A landscape with many peaks, sampled at points; each row gives a point and its height.
A climber steps from a point to whichever of its 2 nearest points has the largest rise for the distance, and stops where none of them is higher. Distance is the straight distance between rows; heights are no part of it.
Ren height 9.05: [137 105  95 115 154 129  79 177 121 170 132 154 113 127 170 151  67  97
 136 130  79]
Temom height 6.54: [128 130 117  46 145 142  85 162 159 198 176 135  97 122 193 176 107 100
  82  89 122]
Suze height 4.50: [159 127 109  68 168 156 131 156 104 146 163 171 137 130 144 152  69 100
 146  91 163]
Boseg height 3.90: [151 117 108 138 155 154 137 136  98 104 140 187 119 138 112  88  54 106
 172  82 156]
vamig height 7.83: [129 119 128 161 122 100 103 147 131 157 111  77 120 120 154 171 175 154
  96 167 104]
nepez height 5.33: [154 143 136  89 146 100 110 142 128 196 127  93  81 121 135 114 112 167
 120 154 155]
sepe height 5.64: [158 172 144 111 169  99 125 121 132 181 102 103  65 103 112  82  88 166
 119 144 148]
Kod height 8.39: [ 73 132 159 104 108 120 169  81 156 163  81 123 105 148 113  93 170 127
 117 154 153]
fur height 4.34: [ 76 111 129 102 110 147  84 134 171 132 143 120 111 106 152 164 188 103
 123 126 106]
Rizu height 7.01: [178 156 149 157 172 135 132  97  87  85 155 134 120  80  91 127  68 144
 136 126 147]
rezod height 7.14: [143 122 112 122 138 110 106 168 127 125 152 125 156 117 171 188 131 126
 106 124 109]
Kevu height 4.69: [106 141 140 148  92  97 177 105 150 124  97  63 139 141 119 109 208 156
 100 164 130]
nok height 3.27: [100 111 166 166 103 123  99  89 141  81 100 164 117 131 118  61 139  90
 143 143 110]
dero height 4.51: [135 132 132 215 119 115 175 129 144 100  81 102 134 129  64  93  84 179
 147 139  95]
tikug height 5.50: [206 156 120 119 151 113 170 135  73 169 122  83 142 127 140 133 126 148
  96 134 178]
Mopa height 4.37: [ 76 114 111  83 132 152  89 143 182 163 128 126  79 113 133 135 151 124
 140 119 124]
mol height 4.65: [202 143 122 144 124 142 147 142 105 107 163  77 145 114  92 156  83 216
 122  98 139]
tol height 7.18: [161 138 115  43 139 130  70 187 144 183 199 107 107 117 185 174 105 131
  83 122 111]
Badab height 4.77: [ 92 138 109  63 122 132 106 147 166 222 122 103  68 130 133 131 149 128
 127 131 132]
luv height 1.40: [126 105 100 181 139  99 102 177 112 113 126 116 137 137 171 168 126 117
 130 144  61]
rap height 4.53: [147 114 128 137 120 149 117  98  97  71 119 201 143 138 139  89 123  47
 151 112 160]
motut height 3.01: [ 98 115 133 100  93 132 176  93 144 107 106 183 152 177 143 123 189  56
 119 135 151]
kopa height 3.73: [104 105 108 113 107 153  92 147 144 105 156 101 141 102 111 157 146 170
 150 115 116]
Nel height 5.16: [148 102  96 202 126 140 117 151  85  95 109 172 138 149 131  90  85  79
 171 113 122]
resu height 5.91: [120 117 121 166 136 119 145 139 132 153  76 121 120 131  94 100 105 180
 166 132 120]
Pirof height 4.32: [175 146 140 114 115 140 147 110 129  95 179  84 140  93  82 135 109 208
 120  91 175]
tus height 4.70: [ 56 111 146 101  54 163 135  72 155  74 123 164 155 174 112  92 197  89
 123 138 130]
Gaduk height 3.33: [136 129  98 100 118 121 104 193 131 169 153  71 133 131 149 176 116 193
 104 138 104]
bef height 5.63: [108 121 154 146 146 104  88  99 147 121  88 142  94 113 114 107 116 117
 142 154  94]
rema height 6.42: [ 65 115 148  95  92 144 154  72 156 128  86 157 105 167 100  78 162  94
 132 139 135]
Fif height 4.78: [104 127 136 162  89 124 164 126 145 111 104  82 148 134 103 124 178 180
 127 146 147]
nusu height 3.49: [169 143 130 120 108 113 146 132 115 114 154  54 151 125 138 177 185 181
  88 128 173]
dopi height 7.07: [123 121 132 126 131  91  94 134 143 151 151  96 124 111 163 182 144 120
  96 138 105]
kube height 8.85: [ 89 104 128 124 100 150 122 117 146  92 115 175 142 150 124 105 142 109
 172 113 145]
mab height 3.22: [169 140 119 119 114 106  98 164 109 143 173  59 130 119 130 181 119 209
 101 127 122]
Mur height 6.08: [138  93  75 137 121 148 125 206 101 107 175 159 170 159 144 170  79 125
 147  97 101]
fev height 1.27: [130 121 142 107 149 137  77 124 138  95 165 138 120  96 133 165 115 130
 138 114 126]
fuvep height 7.24: [184 140  88 179 173 101 133 147  70 126 133 154 173 132 169 134 114  75
 117 135  93]
zufeg height 3.34: [109 120 124  84 104 178 139 121 160 130 142 111 131 101  66 115 139 191
 169  88 169]
Paze height 1.06: [133 129 131 196 150  92 138 113 117 134  93 152 136 131 113 108 115 111
 138 166 115]
vipuf height 1.56: [109  87 116 166 115  90 120 165 138 126 123 142 158 143 187 169 166  95
 114 147  86]
roge height 3.70: [184 154 157 120 132  93 136 112 107 128 155  89 152 112 133 159 151 159
  83 143 159]
zife height 5.80: [216 162 121 111 149 111 133 153  61 161 157  73 149 128 168 155  97 172
  67 143 162]
goveg height 6.12: [131 127 133 151  92 161 154 116 114  74 110 178 162 153 128  94 142  90
 164 111 158]
Leme height 5.85: [125 136 151  69 155 140  99  94 162 134 130 156  76 103 128 129 120 109
 141 110 160]
bib height 5.54: [151 144 135 140 148  87 164 140 118 156 102 109 144 136 164 142 171  87
  87 144 147]
Vumip height 2.46: [ 72 118 146 158  91 113 162  90 141 116  76 141 155 159 129  89 177 102
 125 170 119]
bimam height 1.50: [120 137 163 121 117 123 121  82 149  85 136 126 144 119 107 147 173 127
 105 140 136]
Giz height 4.15: [ 96 123 159 196  87 143 141  92 137  66  96 131 157 124  72  71 125 148
 150 135 116]
kone height 0.86: [135 156 159 203 132 106 148 108 106  96 109 127 149 129 121 111 146 129
 119 155 111]
tobu height 5.51: [127 101 116 118 142 106 122 152 127 164 138 152 121 130 207 173 135  52
  98 110 111]
Pupi height 4.82: [189 150 103  99 186 112 135 162  61 210 128 111 115 141 145 128  65 129
 105 139 141]
Las height 3.20: [102 130 160  80 144 109 147  78 149 161  94 171  73 145 141  93 151  49
 104 153 142]
mibob height 2.71: [121 122 124 159 130 152 126 125 142 106 127 133  96 127  65  76  51 168
 183  90 119]
rimom height 6.01: [117 112 129  93 122 128 150 132 141 138 138 110 145 137 119 136 149 151
 136 115 154]
Papo height 6.07: [205 162 112 147 161  96 145 165  70 156 152  82 152 133 169 163  95 138
  89 146 119]
mam height 6.49: [184 163  97 176 169 110 141 157  58 145 138 112 146 121 157 141  91 113
 118 152  88]
buk height 4.31: [111 104 112 187 113 126 105 156 120 105  91 169 137 135 137  94 119 110
 182 116  96]
sarol height 6.18: [127 152 122 126 169 106 126 128 127 177 100 130  65 120 126 114  91 118
 141 145 128]
punun height 6.13: [169 139 128 150 176 124 146 110  84 112 136 148 146 117 158 139 114  72
 125 124 126]
leso height 4.85: [ 99 108 122  89 122 135 100 134 162 147 138 138  99 118 190 183 156  68
  92 121 108]
bogen height 7.71: [106 108  85  96 129 141  89 212 140 179 149 166 127 141 182 163  82 100
 127 112  85]
lis height 5.84: [161 137 142 128 175 131  85 104  97  94 168 160 109  84 115 127  59 117
 146 112 133]
fon height 8.60: [182 149 140 174 153 138 178 110  93 103 127 130 146 113  96 107  74 152
 139 117 146]
Fanar height 7.88: [170 139 133  90 143 113  87 172 105 156 181 101 131 110 171 185 107 134
  95 137 105]
gur height 3.32: [172 142 107 151 101 115 134 161 107 120 163  55 157 124 129 160 156 215
  95 132 142]
dovep height 3.99: [132 118 149 105 142 130 136  83 130 128 100 176 105 141 131 102 130  68
 126 134 154]
divo height 2.89: [ 92 135 130  62 122 169 111 114 172 163 146 112  79 104  78 108 156 168
 156 103 163]
fizo height 1.48: [120  89 127 104 118 144  70 116 141  88 160 162 128 110 148 156 136 104
 133  79 126]
tar height 4.97: [181 126 106 144 133 147 137 165  91 102 177 104 169 139 110 170  62 194
 134  99 102]
vaki height 5.04: [150 128 108  60 162 143 119 151 132 190 154 169  98 143 159 145  88 104
 129  92 163]
nin height 2.55: [100 129 103  59 134 180 106 143 162 168 139 145  89 122  90 112 115 150
 175  91 148]
deru height 2.30: [ 96 162 160  58 114 141 135  78 170 160  99  82  78 103 102  92 173 165
 111 154 160]
kazi height 6.82: [122 133 130  78 142 133 126 112 150 149 130 137 109 127 136 134 147 125
 122 112 165]
lukov height 3.48: [115 114  97 106 104 136 105 179 140 148 145  92 133 116 114 169 111 205
 142 104 102]
Pibun height 3.88: [130 146 145 112 110 151 143 101 144  94 143 108 131  93  82 119 132 192
 133 115 172]
Govo height 6.92: [ 88 131 139  90 110 119 160  94 142 158  99 128 122 160 149 129 192  90
  93 145 152]
dozur height 3.25: [138 122 106 138 149 157 126 130 123 116 107 180  89 129  83  70  48 133
 176 100 140]
luve height 3.96: [188 154 158 124 150 124 149 110 101 107 147  89 126 103  98 140 118 173
 104 121 180]
Vula height 5.45: [178 117  94 160 126 160 141 179  84  86 160 148 170 155 144 178  66 147
 137  88  98]
tef height 1.74: [120 157 186  90 121 125 141  55 155  92 144 119 140 110 100 109 174 130
 102 143 166]
likav height 5.79: [131 120 126  56 152 147 119 136 159 180 157 165 100 119 190 172 111  62
  95  96 154]
dazif height 7.59: [126 109 108 142 157 118  91 160 114 140 130 152 116 115 130 132  70 119
 151 119  93]
Vek height 6.91: [143 137 130 130 164  96 119 144 119 193 104 127 110 121 159 137 101 108
 120 152  95]
Ronur height 3.31: [ 74 128 166 145  92 135 155  81 141  77 115 123 154 136  73  83 164 152
 136 143 120]
Zozir height 6.19: [160 132  90 189 142 140 129 152  72 105 126 162 161 133 145 130  96 101
 149 114  95]
pamu height 5.17: [183 132 102  87 152 103 149 166  88 199 131  91 129 135 163 146 118 123
  91 141 158]
tuno height 3.67: [112 101 136 177 115 120  87 119 123  74 115 155 137 133 128 113 123 104
 148 127 100]
gepo height 4.12: [ 73 137 181 130 110 128 101  65 153  98  98 150 102 124  87  60 115  99
 137 157 122]
narum height 7.67: [116 126 104 115 152 107  95 168 146 209 133 124 104 115 187 153 106 108
 111 136  90]
fave height 5.09: [132 136 109  98 133 112 117 158 134 224  98  94  86 130 144 135 123 158
 123 139 125]
Begit height 5.13: [ 98 119 128 192 113 141 137 115 156 102  81 119 122 126  87  91 112 153
 162 134  97]
tufel height 1.76: [114 118 118 169 112 113 152 148 136 100 132 132 168 162 170 161 194  96
 116 122 108]
Kopi height 1.26: [126 125 109 202 141  92 123 150  98 132 102 131 143 139 149 126 116 123
 143 158  73]
pegog height 6.44: [ 95 124 142 142 130 125  87 121 166 137 105 101  90 108 112 123 144 141
 145 160  92]
ropup height 2.04: [ 88 162 182  94 106 137 137  70 152 104 124  85 102 117  88 105 177 162
 106 153 166]
gapog height 4.20: [152 153 137 210 138 116 155 122 120 129 102  74 123 112  90 105  91 204
 131 152 110]
Damo height 2.08: [103 115 136 186 100 108 147 119 126  97  82 152 170 158 133  97 155  80
 142 155 106]
Non height 4.99: [141 129 132 128 166 127 148  96 100 121 119 172 133 125 123 106 104  95
 145 117 158]
zugav height 0.64: [131 160 179 193 122  95 160  70 127  58 129 137 168 125  97  90 140 121
 118 153 123]
dop height 2.84: [ 70 140 159 152  71 121 138 100 158  94  93 117 159 138 104 101 192 137
 120 158 108]
Muna height 5.10: [ 60  90 111 105  91 184  98 131 164 122 136 133 117 128  97 125 188 123
 170 101 118]
Kena height 3.71: [ 89 123 147 110  72 144 175  82 141  82 113 146 169 175 113 114 206  91
 121 142 153]
Vul height 5.34: [ 90 110 116 131 100 146 153 142 156 122 115 116 144 132 109 124 175 162
 144 120 131]
Reku height 7.15: [ 97 122 129 119 116 116  86 137 148 158 119  67 102 106 131 139 173 173
 119 159 104]
nado height 1.79: [121 113 138 114 125 127 119 106 140  84 147 153 151 127 147 158 170 100
 126 109 135]
vuze height 3.97: [167 117 115 104 153 150 115 148  87 123 155 193 130 137 140 120  49  96
 162  82 126]
puva height 1.49: [103  95  98 178  93 130 120 165 122  86 139 155 174 149 149 157 161  94
 142 103 111]
nefot height 5.08: [142 147 127 157 120  80 160 130 123 150  95  72 142 146 136 135 193 139
  84 168 150]
lalu height 6.80: [128  90  81  98 135 153  91 208 122 127 181 157 150 146 177 181  83 110
 140  91  98]
sute height 3.94: [169 168 151 227 140 103 192 117  99 110 101  82 155 114  94  91 105 153
 121 150 104]
Rupap height 5.11: [ 73 129 177 106 108 115 134  65 151 105  86 169 106 162  97  59 150 103
 111 170 120]
pibez height 4.01: [151 144 121 168 198 113 154 101  78 125 120 169 111 125 115  83  82  74
 139 143 135]
Katig height 6.32: [ 61  98 120  97  80 170 125 107 161  94 125 165 137 147 109 122 190 107
 158 119 133]
Rader height 0.39: [142 174 198 153 114 110 165  78 129  67 145 113 165 100  77  88 147 144
  92 163 156]
misa height 4.16: [ 79 107 125 127 102 152  86 114 160  68 149 122 134 100 120 139 164 148
 148 119 107]
Seme height 6.21: [146 128 127 116 137 105 137 138 102 160 138 128 133 134 178 168 130  68
  93 144 134]
zasuk height 2.23: [ 92 109  97  99 111 184 105 157 162 140 137 137 113 133  82 116  92 174
 178  85 124]
dem height 2.09: [136 121 128 122 130 124 169 124 122 105 140 156 163 146 149 141 158  87
 111 120 156]
rubot height 7.21: [177 145 108 153 167 118 158 138  83 141 119 131 148 127 125 130  84 140
 129 137 130]
Vef height 2.49: [132 123 121 124 110 127 179 106 120  99 118 185 156 171 188 140 182  37
 115 111 151]
vutik height 6.61: [134 118 113 127 138 130 116 150 132 143 119 135 122 129 111 127 100 158
 159 112 114]
Rol height 2.34: [116 117 123 163 111 163 149 119 165 104 133 112  91 100  52  98  64 211
 161 103 123]
Satov height 2.57: [ 77 136 139  45 108 173 133  97 170 180 130  84  69 122  85  95 182 142
 141 133 151]

Where does a climber stop that starts at each point below?
fizo -> kube
Mopa -> Ren
bimam -> kube
mab -> kube
mibob -> Fanar

Call two points neighbours if one is among the 2 nearest of the other. Go from one point of each pair to the other, from neighbour to neighbour, staying as high as possible. Name the lowest point that can't be avoided.
fon, Kod -> nok
Ren, Seme -> fur
fon, kube -> rap
fuvep, fon -> mam
Fanar, vamig -> dopi
Seme, kazi -> Kevu
